Each row is a point on a landscape with many valleys, with its height.
From any point a ball rolls to the lowest of the 2 points nearest to it. It stops when none of these is lower. Distance is the straight distance between rows; heights are no part of it.
riror: [177 141 150  94 116 113 136 140 147  76  94 119 117 165 125 109  97 144
 155 111 154 132 107 119]  height 481
gofet: [139 120 122 150 107  97  85 145 153 105 139 149 148 123 128 114  88 152
 126 132 143 162 134 100]  height 459
Mana: [147 146 128 123 109 125  65 133 139  76 181 107 120 133 123 123 107 137
 159  52 119 173  90  80]  height 85
der: [168 146 146 118 121 118 178 111 149 123  70 172 123 142 121 135 126 151
 125 181 128  64 133 167]  height 767
kebo: [ 96  78 170 148 174 129 129 123 143 179 177 127 141 132 194 164 169 100
  20 166 154 127 153 144]  height 125
beme: [161 185 106 134  83 148 149 171 139  98 120 144  92 151 128 105  87 121
 170 123  93 103 121  65]  height 209
nubu: [154 161  80  97 190 136 157  68  81 121 155 148  90 122 124 135 141  88
 207  98 133 151 108 154]  height 237
rog: [156 103 137 153  77 100 106 174 128 111  84 136 141 146 101 116  71 164
 135 169 154 138 130 119]  height 476
satad: [134 114 141 137  79 119  92 146 106 135 109  82 138 133  79  96 115 150
 215  97 126 149  78 119]  height 611
zab: [170 120 154 111 104  94 102 131 162  61 108 121 135 180 128 114  81 154
 115 130 177 136 113 126]  height 470
Talib: [ 66 142 123 131  97 162 131 174 134 180 116 102 141  91 127 138 153 107
  76 152  86  65 181 112]  height 353
Goso: [191 141 104 119 134  85 137 113 146  86 123 187 124 143 158 126  98 134
 113 140 151 154 133 134]  height 432
metuf: [103 131 152 168  80 138 152 114 136 163 103 171 134  92 124 155 151 140
 103 173  89  63 153 122]  height 446
bos: [ 79 121 125 178 135 136  99 145 115 171 174 144 159  91 165 142 153 109
  70 158 117 162 179 114]  height 438
guk: [ 90 149 123 136 121 137 155 160 105 186  70 118 124 117  84 116 134 133
 153 167 111  96 168 142]  height 381
pizu: [179 170  90 163  94 115 126 135 108 127  94 180 124 134 101 102  88 136
 197 134 121 182 126  88]  height 574
dogi: [ 72  77 134 140 120 124  83 189 150 146 134  80 157 144 122 113 110 156
  91 130 154 152 136 145]  height 273
zam: [118 133 122 134 147 132 138 166 133 147 155 159 156 112 181 145 133  82
  33 175 141 131 203 114]  height 412
tasu: [ 98 125 141 158 134 138 153 106  78 201 120 147 140  90 118 143 168 111
 148 168  95 124 154 157]  height 276
Dib: [121  91 154 133 120 109 108 140  95 154  94  62 145 128  74 106 112 153
 175 115 146 165 108 165]  height 241
kegud: [ 70  84 140 169 136 148  91 123 127 184 182  94 150  93 135 144 173 130
  96 119 105 153 125 134]  height 454
Bilu: [120 181  94 150  81 142 161 127 120 143 124 193 113 108 112 141 118 123
 147 147  60  85 136  87]  height 486
kes: [106  57 187 127 126 116  81  95 183 101 160  99 147 148 140 129 152 160
  62 118 141 124 100 167]  height 660
fur: [141 103 150 125 151 113 151  95 149 114 112 154 138 129 164 147 140 132
  77 161 143 113 139 163]  height 392
sovun: [136 156 128  92 113 166 153 152 112 124 112  81  89 143  80 109 110 121
 202  92 109  69  81 110]  height 548
kamu: [ 99 156  86 157 110 137 126 151 121 150 138 160 131  90 147 145 122 103
 115 153  95 145 180  98]  height 485
veke: [149 112 160 115 128 114 116 128 100 150  74  88 128 143  64  99 119 146
 221 120 149 161 105 153]  height 271
Nunu: [147 116 146 157  74 102 145  62 153 114 144 211 122 104 146 168 159 139
  93 137  97  81  91 128]  height 754
zovef: [102 174 100 119 138 155 170 105 103 169 145 159 112  79 134 171 182  71
 106 149  80 110 175 124]  height 208
kuz: [134 154 144 131 113 138 164  75 144 121 128 170 105 116 156 159 152 111
 106 126  89  76 107 133]  height 215
sifim: [187 181  98 111 135 132 170 160 130 115  77 161 102 145 130 113  90 101
 151 151 153 149 167  97]  height 784
Zilo: [104  84 168 136  91 135  68 104 182  90 179 111 149 137 140 156 141 153
  71 109 133 108 101 129]  height 665
Fofu: [126 102 138 133 143 161 134  81 170 136 189 125 122 108 192 181 172 100
  37 133 123 119 136 114]  height 715
moz: [ 74  79 156 147 177 125 111 171 129 159 156  95 157 133 161 111 141 122
  66 135 171 164 136 149]  height 196
Saza: [170 145 120 123 127 114 137  72 173  65 173 181 113 140 179 149 146 127
  79  79 109 111  81 118]  height 391
nifu: [205 163  68 113 135 108 149 133 140  88 120 190 105 148 159 112  94 108
 138 105 144 183 129  92]  height 793
Bilop: [102 102 146 155 116 142 109 122 157 144 132 109 134 111 134 142 148 154
  95 123 115  98 132 151]  height 507
mik: [ 72  90 145 104 188 142 156 194 105 193  95  60 129 130 121 121 152 115
 103 150 132  85 144 184]  height 316
nagib: [134  84 158 136 110 128 109  89 188  80 163 156 137 147 162 163 129 139
  38 140 148  85 128 137]  height 416
Vos: [136 170 120 123 148 146 171 140 104 158  68 127 107 131  99 121 123 126
 156 167 121 116 158 142]  height 352
tobo: [142 117 125 143 139 102 137 129 125 132 135 186 148 120 160 150 129 122
  92 188 151 151 171 137]  height 477
Kupu: [135 149 114 118 111 151 115 127 148  94 172 122 107 128 147 128 120 128
 133  67  95 113  94  84]  height 133
Vinum: [145  95 169  85 152  98  87 117 158  69 127  77 147 182 108 116 125 149
 128  83 180 149  88 142]  height 411
Dize: [ 98 136 131 125 114 150 129 158 138 142 101  95 115 123 107 119 123 138
 131 137 112  90 131 129]  height 533
Kug: [123 129 131 108 150 142 123 120 119 121 132  92 124 125 111 122 127 127
 152 108 134 127 123 148]  height 174
mami: [181 111 107 143  99  88 107 122 137  91 123 212 149 140 143 143  93 137
 114 157 156 168 133 109]  height 442
Zaket: [105 130 114 128 101 137  58 160 185  89 181 100 152 145 140 124 101 148
  71  99 162 160 125 100]  height 675
Bunud: [151 137 126 128 155 121 162  65 134 129 123 178 125 110 164 149 162 110
 114 133 109 119 113 147]  height 181
sase: [ 80 109 111 114 147 157 130 160  93 162 124  55 128 120  82 109 134 135
 179  99 141 106 116 151]  height 716
Divep: [150 163  72 140 127 122 149  66  99 146 158 197 116  86 138 146 168  90
 145 115  77 154 116 124]  height 119
mas: [ 90 143 135 148  80 141 145 153 134 167  89 134 148 102 105 143 124 148
 108 183  96  62 145 132]  height 427
Kugem: [102 130 112 157 117 139 128 128 131 162 167 169 143  92 171 165 159  86
  47 154 112 132 168 101]  height 429
kom: [136 138 134 127 101 139  86 112  89 125 138  96 119 133  78 109 120 133
 228  72 120 151  83 113]  height 602
rofuv: [161 127 153  99 131 137 131 109 106 103 101  85 107 163  96  90 113 119
 220  93 156 153  95 121]  height 504
Rof: [ 79  58 186 143 171 103 127 161 127 146 142 137 159 153 172 136 143 126
  26 192 175 123 144 168]  height 167
Sem: [142 164  87  97 150 166 142 136  95 127 123 105 102 132 112  97 103 100
 212 114 143 145 141 104]  height 506
tumag: [103  76 183 150 187 106 152 141 120 178 148 152 157 136 182 156 164  99
  36 202 161 136 161 170]  height 145
Tuz: [ 61  93 134 116 177 152 133 165 114 182 133  56 138 111 125 114 155 119
 111 120 123 100 130 159]  height 283
Pemun: [ 81  67 158 112 166 120 107 183 137 159 113  38 149 155 115 104 129 150
  94 112 168 149 110 182]  height 204
tig: [162 135 158  92 121 144 138 113 105 118  95  87  95 172  75  92 112 130
 224  85 134  99  68 132]  height 518
senin: [121 157  81 143 133 135 142 113  79 152 143 152 110  96 114 126 142 116
 202 111  98 154 131 108]  height 122
rira: [155 113 155 139  77 103 139  84 164  84 126 184 124 135 146 156 125 158
  98 131 110  67  96 131]  height 759
Leb: [167 119 175  86 140 105 108 103 159  62 125  93 119 180 124 124 122 147
 132  82 152 101  77 142]  height 397
Zov: [163 183 109 160  75 133 147 173 140 117  79 162 119 135  99 113  91 150
 171 130 111 120 122  74]  height 236
Siniz: [209 176 124 122 102 123 173 116 129 107  94 199  95 172 118 114 111 129
 165 127 106 105  96 121]  height 306
duvu: [157 148 128 105 127 124 124 146 126  95 112 100 114 155 110 107 103 133
 187 100 161 160 113 111]  height 492
gavo: [ 92  86 131 135 104 105  95 198 145 165  98  55 160 145  93 107  96 148
 113 121 157 131 122 149]  height 270
kepo: [ 68  90 144 182 163 134 116 131 117 186 179 124 156  87 146 134 158 117
  84 146 129 161 150 132]  height 445
bir: [102 188  71 137 122 160 136 159 104 165 133 137 111  92 124 122 129 102
 140 144  96 129 177  80]  height 494
dugu: [ 87 146 135 148 113 148 168 164 113 196  93 136 137  76 108 148 159 111
  94 169  82  69 185 122]  height 329
zur: [110  85 155 143 111 105  98 114 102 158 115 107 152 117  94 119 135 172
 164 131 128 164 103 159]  height 214
piral: [136 132  97 165  83 112 119 109 151 124 148 204 128 106 155 154 137 138
 123 143 105 124 116 104]  height 743
leki: [141 170 101 101 155 152 157 119 107 135 127 122  93 131 145 120 118 105
 162 119 125 142 148 121]  height 493
daf: [117 143 112 144 104 141 108 157 136 135 112 116 130 111 117 117  99 143
 148 128 108 117 135  98]  height 546
Tober: [121 123 135 118 140 141  92 126 143  96 151  78 123 128 122 119 135 142
 142  81 132 129  99 121]  height 144
zeso: [123 167  70 168  97 125 111 144 134 121 162 168 129 104 146 135 111 117
 109 125  99 155 155  75]  height 478
Karuf: [ 93 102 132 137 107 148  66 132 189  95 192  92 160 134 153 138 136 153
  59 101 156 134 112 118]  height 671
gotu: [106 128 103 107 161 161 118 170 104 156 122  59 118 132 116  97 111 113
 173 102 154 172 150 126]  height 698
Zun: [110  88 168 104 158 127 126 115 119 124 113  70 120 144 108 121 149 135
 146 110 133 115  91 195]  height 503
gisef: [ 63  80 146 140 150 137 115 203 142 167 146  97 154 146 158 123 132 121
  40 160 164 127 162 141]  height 219
dukeb: [ 67 128 133 162 115 138 163 141  93 217  93 137 144  86  98 135 170 113
 122 186  77 102 172 147]  height 305
Dofus: [163 148  93 166  70  92 117 151 122 121 119 187 138 126 117 118  84 156
 162 133 130 173 137  78]  height 567
Ruge: [190 172 107 105 146 123 178  84 129  79 143 183  83 152 162 123 149 104
 152  92 110 109  87 125]  height 340
vuzo: [138 100 139 127 117 111 104 115 178  81 144 148 151 146 152 138 107 156
  62 148 151 121 138 138]  height 426
fep: [140 110 125 113 163  87 108 149 157  76 140 151 166 171 177 107  91 126
  57 146 194 173 167 138]  height 456
Des: [123 131 152 102 118 157 172 113 120 153  77 113 116 136  78 124 132 142
 166 141 105  55 117 159]  height 750
piner: [153 134 101 145 125 115 143  45 117 142 156 207 110  96 155 159 172 106
 121 110 107 134 103 141]  height 149
maver: [ 95 101 150 119 187 153 147  95 128 155 183 111 128 117 195 159 176  78
  34 139 142 136 160 143]  height 143
gapa: [160 161 139 112 132 138 167 116 107 134  75 131 105 141  81 112 120 140
 185 147 122 116 116 153]  height 327
dapan: [197 169  96 132 102 127 131 115  92 116 123 155 105 140 100  97 105 114
 227  76 128 182  97  74]  height 588
diru: [131 160 123 118 113 159 134 109 108 109 150 119  97 131 110 118 134 131
 200 101  88  87  90 120]  height 529
tel: [ 83 106 135 145 109 121  90 147 161 124 156 115 144 113 138 133 124 158
  93 123 135 135 128 123]  height 495
buf: [ 84  85 135  91 162 151  99 111 110 122 160  35 120 125 107 119 147 133
 154  76 137 118  86 156]  height 380
fif: [112  84 165  92 195 136 143  60 123 131 164  96 124 124 166 143 180 122
 116 115 127 139  99 181]  height 674
kasa: [131 101 158  93 167 116 113 141 140  96 120  58 134 157 124 112 119 136
 119 102 183 150 113 151]  height 424
Reze: [ 75  72 164 123 200 109 104 179 128 159 150  63 166 167 136  91 141 138
  75 123 165 167 134 174]  height 173
Mus: [149 124  95 146 131  99 117 152 148 104 141 188 155 128 168 141 105 119
  65 155 160 157 177 114]  height 474
nagag: [134 105 131 135 149 106 114  80 105 137 156 131 140 111 124 139 148 139
 167 109 119 189 107 150]  height 301
Tus: [123  99 169 109 173 116 159 124 133 121  98 109 129 151 158 130 151 142
  78 154 152  99 149 170]  height 373
sivi: [142  89 150 120 135 102 138 152 145  97 105 160 150 159 161 130  86 146
  70 187 173 119 160 152]  height 453
rulav: [130  79 178  98 145 104 105  91 173  73 140 111 152 163 139 130 136 148
  61 115 176 124 112 164]  height 654
gatem: [136 148 103 135 154 127 147 146 108 160 105 159 138 113 140 127 124 130
 133 158 140 172 169 124]  height 436
dipu: [119 100 143 108 195 119 120 156 136 117 126  73 141 181 143 102 112 141
  95 126 182 182 144 154]  height 437
Zul: [118 118 130 128 121 123  63 155 165 101 157  92 155 148 122 120 100 160
 104 100 181 194 126 110]  height 679
Vab: [140 101 145 153  93  99 121 153 109 141  75 139 157 131  80 113  92 165
 166 163 134 147 127 144]  height 462
tav: [148 183 100 137  83 154 134 154 119 122 136 136  97 119 104 111 105 130
 187  97  79 102 104  75]  height 184
Lugu: [146 140 159  85 118 122 149 134 156  78  85 100 100 167 125 117 106 160
 130 110 135  64  97 144]  height 359
miri: [110  74 181  93 169 116 117  76 156  95 122  98 131 145 151 135 154 151
  82 111 148 112  97 172]  height 661
tisor: [ 83 122 132 131  98 155 119 156 159 136 129  94 127 110 134 129 141 131
  87 129 109  72 130 126]  height 520
Big: [103 129 128 170  96 141 147 101 114 166 130 164 134  82 135 155 168 127
 120 149  85 114 137 116]  height 461
badet: [199 155 143 117  91 133 116 150 121 100  87 125 119 165 107  93  87 118
 196 102 161 178 115  91]  height 502
lof: [183 171  84 102 152 115 147 146 124  97 114 150 107 132 155 114  82 100
 137 133 149 172 168  90]  height 789
Gid: [175 142 112 136 109 134 111 155 112 142  80 110 120 149  92  88  86 116
 207 109 159 198 136  86]  height 511
pebi: [ 70  89 136 190  97 140  80 122 123 166 170 113 146  86 130 139 136 150
 114 117  99 130 135 116]  height 463
Zakif: [ 94  57 166 156 140 100 132 171 144 153 128 159 162 152 162 136 114 121
  37 213 173 109 170 156]  height 190
gol: [148 138 163 104 124 121 181 120 138 110  73 129 108 143 105 130 127 152
 147 155 118  45 115 167]  height 760
kapot: [153 104 130 129 116  91 144  82 159  94 118 201 144 123 173 153 134 131
  72 178 145 107 130 138]  height 407
Fini: [115 184 124 109 123 165 177  99 117 155 126 145 106  93 136 161 157  78
 105 150  71  61 154 106]  height 231
lifiz: [ 91  79 131 188 123 115  95 176 135 159 156 164 166 119 154 130 117 137
  66 190 156 154 161 140]  height 232
merez: [108 130 135 106 133 161 156 117  94 155  77  79 116 131  62 113 141 132
 201 131 118  80 101 161]  height 739
vapu: [166 150 129 145  69 119 139 158 134 122  69 178 142 138  89 123  83 160
 147 163 132 108 136 100]  height 261
sudu: [170 176  91 160  83 130 130 127 107 125 133 182 109 129  94 101  99 128
 208  98  99 153 100  65]  height 581
Kudi: [142 122 145  81 142 131 131 159 163  83  73  77 104 174 120  99 102 143
 100 116 163  87 121 141]  height 333
Som: [144 131 124 139 135 121 128  85 108 134 141 141 115 120 119 125 132 151
 185 116 106 151  93 137]  height 285
sume: [110 159  87 131 155 144  90 161 116 130 156 107 134 113 155 122 115 116
 118 118 142 196 154  84]  height 687
muda: [ 76 153  91 108 151 162 106 165 123 131 157  78 126 106 140 132 131 106
 127 104 112 124 151 100]  height 697
Vod: [138 172 106 151 142 128 170 132  93 171  95 185 128 111 122 131 123 100
 145 182 125 151 182 116]  height 449
Runuz: [143 134 133 127 135 143 142 131  89 153  75  94 105 136  78 105 114 134
 199 138 146 134 128 152]  height 300
niv: [ 96 138 106 171 119 129 115 117  76 173 141 145 135  96 104 119 138 121
 178 136  91 180 138 118]  height 155
kavab: [ 96 112 129 135 156 138 120 136 102 150 136  96 126 123 125 128 138 127
 146 128 124 167 137 149]  height 201
vakir: [ 99 126 117 150 135 145 137 102 113 160 153 137 117  89 142 153 163 103
 118 127  86 146 146 121]  height 472
zok: [132 125 145 110 102 129  68 135 169  70 175  89 138 141 129 126 124 150
 136  66 128 129  71  98]  height 112
Dalu: [113 127 124 165  82 125  92 136 153 101 153 147 147 103 134 152 118 155
 101 132 101 121 117 112]  height 484
zuvel: [149 170 124  84 145 158 170 136 129 112  94 105  88 152 120 119 119 118
 163 126 126  74 126 125]  height 274
bevok: [ 67 121 119 137 146 177 112 119 141 149 186  82 110  92 154 139 160 104
  97  96  96 117 146 120]  height 707
Gere: [111 122 115 139 150 132  74 161 137 116 160 105 145 122 140 116 106 146
 102 114 148 188 150 118]  height 683
peduk: [120 183 119 125 138 137 191  82  95 180 124 195 123  91 125 157 178  59
 122 166  88 110 168 139]  height 229
Geru: [112 110 145 133  94 133 116 112 122 143 117  98 127 114  68 125 133 158
 184 107  93  83  81 138]  height 563
Lar: [ 65 119 130 139  99 150 126 128 115 156 116  78 118  93  79 115 137 151
 166 112  88  82 107 142]  height 547
ridu: [167 180 110  77 152 170 170 125 114 109 105  97  84 175 112 102  94  97
 200 105 135  82 113 100]  height 240
pogit: [158 155 103 115 140 153 121 160  84 142 112  90 109 143 107  87 101 100
 205  95 159 192 140  84]  height 519
Nim: [214 174 121 113 108 109 176  84 119  90 131 207  79 166 136 106 128 125
 171 103 100 105  66 128]  height 322
zof: [167 174  85 106 145 118 137  97 159  70 165 167  97 134 185 130 148 110
 110  81  99 113  98  96]  height 375
Fud: [194 125  99 146 120  88 149  83 143  93 130 215 134 128 166 146 123 127
  96 153 138 127 116 136]  height 422
sim: [167 128 117 152  77 106 101 171 161  97 101 145 142 139 121 107  68 165
 116 144 159 141 145  84]  height 469
romep: [143 101 137 137 116  97 137 140 126 123  95 163 144 135 133 137 107 153
 103 180 150 127 161 138]  height 465
kogo: [113  75 144 154 146  96 114 167 128 138 135 171 176 134 157 130 104 133
  71 208 176 147 173 145]  height 213
Gepak: [184 178  91  86 167 140 164  88 106  94 122 137  81 150 135 114 121 101
 182  91 131 129 110 123]  height 172
Fal: [ 65  98 115 113 136 149  89 155 155 127 163  48 128 115 123 125 127 140
 116  89 130 127 122 123]  height 420
tigiv: [ 82  86 142 159 162 120 123 159  97 188 138  95 157 118 122 118 142 126
 128 145 139 160 133 158]  height 226
lage: [142 162 110 147  96 131 101 152 130 114 130 137 123 126 110 113  99 149
 169 106 114 154 117  79]  height 555
Todab: [144 100 137 107 181  97 109 144 133  95 139 125 154 166 156 117 105 137
  87 125 192 195 146 147]  height 447
kure: [ 94 139 121 148 103 144 138 162 148 162 133 138 140  88 143 163 145 102
  53 175  96  55 191 104]  height 372
mufa: [ 90 101 126 110 159 160  80 126 155 111 186  65 138 127 135 120 141 142
  91  87 151 156 125 121]  height 408
Laz: [ 77  73 131 108 130 120 111 203 146 166 110  31 153 133  96 116 120 141
 100  91 143 122 124 176]  height 238
Rizi: [129 122 121 142 146 120 105 175 144 103 150 143 161 155 165 125  92 131
  70 163 176 162 173 128]  height 466
Rup: [103 130 115 107 196 158 135 103 129 150 176 106 121 102 179 159 177  78
  83 118 124 134 162 124]  height 163
tuzit: [123  97 179  84 190 116 150  58 135 107 131 100 113 142 136 136 163 126
 117 120 134 106 103 181]  height 668
dutu: [135 186  93 161 112 140 177 134  78 190  88 191 131 101  92 142 144 104
 158 181  88 135 175 130]  height 460
Mupo: [126 130 109 176 108 107 144 148  89 159  92 166 148 110  98 114 111 144
 159 177 114 175 162 128]  height 435
kisi: [121 142 141 147 151 125 175  96  93 189 116 188 134  93 134 157 176  97
 107 182  99 129 164 156]  height 252
bigut: [124 162 137 123 101 150 165  96 155 130 123 150 107 101 147 168 162  96
  93 143  75  34 134 121]  height 243
tedab: [136  98 117 176  88 113 105  75 159 123 164 191 141  98 154 169 159 134
  88 135 105 109 105 116]  height 749
kivi: [172 172 102 132 132 111 163 144 125 128  83 191 119 132 140 123  99 118
 119 177 141 141 163 122]  height 779
Soz: [137 156  88 127 125 135  90 112 135  96 193 133 111 118 146 136 129 126
 145  61 108 166  95  70]  height 108
gumum: [170 156 103  97 169 131 161  65 138  90 155 157 105 127 172 152 161  98
 130  90 108 111  93 124]  height 358
moro: [111 157 110 113 171 141 169  90 109 147 156 131 103  91 166 159 173  64
 102 134 102 121 175 127]  height 185
supa: [195 175  94  84 161 162 173  97  86 106 128 116  75 172 110 103 105  95
 230  82 140 110  94 108]  height 206
Vifed: [101 112 130 141 143 154 105 116 151 141 176 108 127 101 163 162 156 112
  65 130 117 120 142 126]  height 711
leni: [ 97  80 147 157 128 100  84 170 137 146 142 125 167 134 135 119 119 158
  81 157 161 169 150 146]  height 251
Vafo: [113 144 132 136 113 128 153 150 137 149 120 185 138 101 143 159 137  91
  52 196 119  79 188 101]  height 388
tode: [137 103 137 112 167 106 122  86  95 126 116 103 130 132 103 124 135 139
 184 102 148 182 109 168]  height 319
lod: [118 151 117 134 159 126 148 142 116 175 156 164 145  87 174 166 164  66
  60 168 120 146 199 109]  height 421
Bege: [178 116 190 127  74  76  97 109 147  68 105 150 135 172 103 122 111 177
 150 119 134 117  68 127]  height 630
Luz: [162  97 180 124  89  89 117 112 135  99  79 138 143 152  92 118 114 183
 157 135 144 109  80 154]  height 636
regef: [102  95 150  82 119 126 105 165 150 114 107  36 129 160  89 100 119 150
 131  83 141  90  82 165]  height 471
zom: [145 133 116 100 165 127 134  78 104 114 148 142 101 122 133 136 141 111
 181  92 108 147 103 145]  height 263
Dodud: [ 97 145  81 129 148 165  93 177 122 147 152  90 127 122 126 114 106 113
 153 104 142 161 154 100]  height 691
Paf: [133  98 135 121 102 105 122 135 179  89 120 179 139 151 165 144 104 137
  56 181 162  89 155 135]  height 439
fam: [ 71 153 108 125 126 161 117 136 144 144 155  83 104  83 135 142 137 108
 121 102  87  93 147 100]  height 702
Nes: [177 135 145  93 139  92 101 144 171  52 131 108 129 175 128 109  86 144
 106  99 183 168 117 105]  height 464
Kilu: [167  89 174 118 114  71 120 112 143  94  80 147 151 173 109 124  93 173
 120 157 169 121 114 171]  height 643
dipef: [159 115 171 120  73  86  78 124 154  67 126 110 136 162 111 115 111 159
 148  96 148 139  62 110]  height 625
mif: [ 94 123 122 119 137 140  83 178 139 128 133  44 148 129 108  96 121 136
 131  90 144 150 130 132]  height 434
deref: [167 150 122 123 114 105 178 130 131 113  78 208 136 146 128 149 115 135
 107 191 137 102 147 143]  height 773
Bav: [143 140  93 151 116 112 105 145 129 119 141 145 141 104 150 131 103 140
 122 121 118 187 143 102]  height 468
piveg: [ 97  81 145  85 185 143 116 118  97 147 139  42 129 145 105 110 142 131
 177  89 162 146 102 170]  height 360
buged: [131 148 101 154  84 125 138 111 145 133 135 194 145  90 144 168 139 120
  86 161  97  97 155 103]  height 737
mir: [115 132 134 153 126 114 139 150  98 171 100 155 148 121 116 127 129 148
 125 178 126 144 177 133]  height 423
Pebo: [102  93 121  97 128 153 143 145  92 165  83  39 127 134  62 103 130 128
 186 114 138  93 106 173]  height 727
sibu: [ 75  87 151 144 117 145 119 126 113 173 122  91 128  94 104 132 158 152
 133 121  97  98 108 165]  height 531
Kemu: [131 134 133 133 152 150 154  79 142 154 170 153 124  97 186 195 186  65
  47 135 107  98 148 117]  height 719
bome: [127  89 147  92 183 127 105  97  83 119 140  72 136 139 116 112 141 123
 201  88 160 184  97 144]  height 337
bofi: [144 104 151 131 109 113 113  66 185  76 174 176 127 136 166 157 145 131
  64 106 131 106  88 130]  height 404
girul: [141 123 131 159 110 113 125 149  95 151  91 132 131 118  81  98  99 142
 188 148 131 189 145 127]  height 448
fik: [106 180  99 154  89 131 169 120  95 179 111 196 132  91 100 146 131 109
 127 161  63 115 165 106]  height 473
papu: [150 161 131  80 160 143 163 153 147 101  81  80  96 156 134 117 117 127
 121 123 157  77 140 133]  height 304
peku: [135 175 101 125  99 156 133 132 126  96 177 129  98 129 134 113 126 123
 185  73  86 119  99  69]  height 158
nipep: [102  89 161 120 149 125 128  96 114 143 128  92 126 108 122 135 163 154
 136 131 115 122 108 170]  height 517
gano: [ 60  93 116 145 175 127 128 195  93 201 133  68 135 127 122 102 139 124
 119 130 129 133 148 154]  height 254
Vus: [ 84  93 143  95 185 158 101 114 141 112 182  41 134 131 135 129 163 127
 114  64 144 143 103 149]  height 396
Rikal: [126 158 113 120 150 146 145 106 103 140 135 137 118 103 147 142 144 108
 142 140 104 130 148 131]  height 482
Nepel: [125 142 110 154 131 109 153 164 136 144 135 188 156 103 162 153 124  81
  55 215 142 125 212 105]  height 401
Vila: [145  93 109 165 108  91  93 127 136 106 162 188 162 123 141 135 101 145
 112 144 145 181 134 116]  height 451
noku: [ 92 112 115 192  68 139  94 121 146 147 161 143 145  82 131 150 146 137
 105 129  84 109 136 100]  height 475
Zod: [ 94 108 121 168 111 117 106 119  91 170 131 133 152  99 107 124 140 173
 169 139 101 180 129 143]  height 183
veri: [170 133 108 109 151 104 122 117 137  84 112 143 124 146 141 116 105 129
 140 117 157 178 129 119]  height 443
Koni: [118 129 106  89 170 161 137 139  86 153 117  54 115 140  95 105 120 108
 187 111 155 130 127 154]  height 706
Pala: [103 184  81 132 106 166 144 139 121 148 145 123  99 104 135 121 132  95
 157 110  71  99 150  78]  height 505
Tadel: [140 108 173  86 131 109 133  98 170  56 103 106 116 159 131 124 138 163
 108 107 146  76  86 155]  height 382
sas: [146 180  90 161  98 122 157  98 134 135 150 205 121  89 158 160 149  85
  88 127  86 122 152  99]  height 732
vekep: [153 187 100 129 125 134 183  77 128 145 150 199 115  90 162 176 170  67
  70 149  90 108 153 115]  height 728
meder: [146 114 166 133  97 105  88 133 125  93 120 106 137 152  82 115 115 159
 183  87 131 142  82 124]  height 619
zipe: [139 140 131  91 116 154 117 137 106 102 123  66 110 141  95 107 107 127
 195  79 128 115  83  98]  height 562
pag: [143 110 156 123  83 116 119 109 157  98 114 146 136 134 121 136 124 158
 125 137 119  91 104 139]  height 764
Dizo: [155 170  67 136 134 120 150  92  93 135 150 179 104 114 141 134 143 101
 177 101 109 167 129 118]  height 88
zusa: [137  89 170  94 132 110 120 130 136 108  95  58 132 156  97 118 117 168
 133 106 149 107  91 177]  height 488
gaf: [187 154 129 139  91 104 153 118 135 108  77 183 114 158  98 117  95 151
 165 147 130 120 110 123]  height 284
bab: [196 139 134 100 138  97 114 118 136  64 116 117 128 183 131 102 105 136
 155 101 178 192 102 103]  height 455
Labo: [156  89 176 106 137  77 117  97 161  69 116 130 154 166 126 118 120 164
  90 142 179 112 107 174]  height 648
fopev: [163 151  89 176  71 107  94 148 133 103 150 170 129 128 125 121  94 140
 149 103 109 178  97  74]  height 561
veg: [102 125 136 158 103 132 146 176 109 175  70 131 151 111  99 124 113 156
 120 188 115 109 158 145]  height 405
Bot: [110 163 102 112 127 156 139 124 120 127 142 113 100 107 113 127 140 110
 162 119  82  79 123 108]  height 516
supug: [131 146 157 110  98 145 141 117  96 109 117 108  89 154  85  98 131 132
 220  82 102  74  68 133]  height 532
metak: [168 188  86  93 172 147 180  56  88 110 139 174  80 148 127 130 143  92
 197  92 112 108  94 147]  height 207
gif: [111 112 126  99 115 155 101 187 140 129 102  42 123 143  96 100 115 140
 157  88 145 113 106 133]  height 452
fikam: [129 160 134 122 133 150 161  58 133 163 156 175 113  84 163 191 189  70
  86 140  85  82 151 127]  height 723
Sapor: [101  96 156  99 176 131 164 150 122 155  94  86 126 139 135 119 142 133
 106 154 139 100 145 187]  height 349
Zif: [172 150 127 134 117 116 112 101  82 122 123 126 121 138  87 108 116 133
 247  72 127 190  78 102]  height 595

For each start below, name the point where the ball stops.
kegud => kebo
sim => Mana
Lar => Gepak
Gid => Mana
Geru => Gepak
der => kebo
Bot => Mana
sovun => Mana
Fofu => kebo
Labo => kebo
Mus => Gepak
